Points on a hilly landscape, in no order, each with its height.
From any point a ball rolls to the lowest of the 3 points nearest to it. It stops when none of these is lower. Distance is the straight distance between rows; heights are no part of it.
z480: [ -1  14 -29  10  -4  23   9  19 -24]  h=3.74
z200: [  1  23  -2  -1 -18  63  50  64  14]  h=4.24
z899: [ -1   3  -5  15  23 -26 -17 -40 -16]  h=4.52
z550: [ -5  21  20 -27 -14  23   7  10  -1]  h=6.03
z423: [-17   3  44 -32  25 -24 -15 -33  21]  h=4.93
z165: [ 40 -24 -45  28   3 -34   3  -7 -48]  h=2.87
z473: [  3  12 -41  20  -6  36  25  36 -12]  h=3.73
z718: [ -9  18  15 -15  11  -4  -8 -26  -4]  h=2.39
z910: [ 26 -13 -63  32  -8   9  30  35 -23]  h=2.77
z949: [ -7  19 -13   0 -11  46  27  42  -8]  h=8.09
z396: [-28  16  45 -33 -49  24 -26   7  52]  h=5.95
z682: [ -5  19   4  -8  -1   9  -2  -8 -13]  h=2.85
z451: [-24 -17  21   8  58 -37 -24 -56  -1]  h=4.06
z306: [ 16 -51 -10  36  49 -70 -15 -62 -18]  h=2.61
z633: [ 17  -6 -45  23  -1  -5  -2   9 -31]  h=3.70
z245: [ 13  -1 -56  29 -11  20  22  35 -20]  h=1.58
z610: [ 40 -25 -64  27   1 -12  30  28 -38]  h=3.93
z785: [  8  24  17   1 -38  71  52  88  50]  h=5.28
z856: [ -5  16   9 -19 -23  43  19  36   0]  h=6.67
z918: [-51  21  56 -38 -29  13 -47  -8  74]  h=6.68
z946: [ 59 -28 -52  27  28 -46  24 -16 -73]  h=8.10
z107: [ 38 -38 -18  33  30 -66  -7 -49 -40]  h=0.67
z970: [ 33 -48 -13  35  41 -73 -10 -60 -32]  h=1.84
z609: [-26  -9  50 -28  40 -31 -21 -39  21]  h=4.39
z628: [-60  36  54 -42 -39  35 -40   1  71]  h=6.94
z433: [-14 -54   6  31  63 -61 -31 -70 -13]  h=3.69
z495: [-16   7  42 -35   6 -18 -12 -24  24]  h=5.25
z486: [ 62 -27 -70  31  38 -35  41   0 -80]  h=6.73
z394: [ 38 -25 -30  31  15 -51  -6 -33 -38]  h=2.58
z23: [-11  -5   9  11  42 -31 -19 -51  -3]  h=4.07
z577: [-17  14  38 -34 -42  17 -13  16  35]  h=6.04
z481: [-13  12  38 -37 -23   2 -12  -5  29]  h=5.82
z770: [ -4  21  -6 -10 -13  29   9  16 -15]  h=4.89
z685: [ 50 -26 -63  22  11 -25  29  12 -50]  h=4.82
z8: [-16  14  29 -19 -54  61  11  67  41]  h=5.24
z943: [  2  22 -23  14  -9  60  50  56   7]  h=2.28
z406: [-29   6  51 -39 -14 -10 -32 -12  55]  h=6.32
z913: [-38   4  54 -39 -12 -10 -42 -12  66]  h=6.46
z237: [  3  15 -40  26  -7  48  39  51  -1]  h=4.80
z397: [ -4  16  27 -33 -34  31   4  21  14]  h=6.87
z291: [ -4  16  20 -19 -40  58  28  67  29]  h=5.05
z634: [ -2  11 -20   9   0  11   0  -1 -23]  h=3.24
z788: [-13   7  19 -12  34 -21 -15 -43   3]  h=1.29
z125: [-22  -6  30  -7  49 -36 -20 -51   4]  h=2.95
z760: [ 39 -26 -37  26  13 -41  -5 -20 -42]  h=1.31
z624: [  6   6 -28  19   4  -3 -10 -11 -26]  h=3.43
z616: [-20  13  37 -28 -58  41 -13  39  43]  h=5.53
z170: [  6 -25  -9  32  39 -55 -23 -54 -14]  h=3.20
z226: [-36  23  44 -24 -62  51 -24  37  54]  h=5.74

Where does a ball stop that starts at each point below?
z406: z788
z8: z943
z634: z788
z550: z788
z685: z107
z610: z245
z946: z107
z23: z788
z170: z107
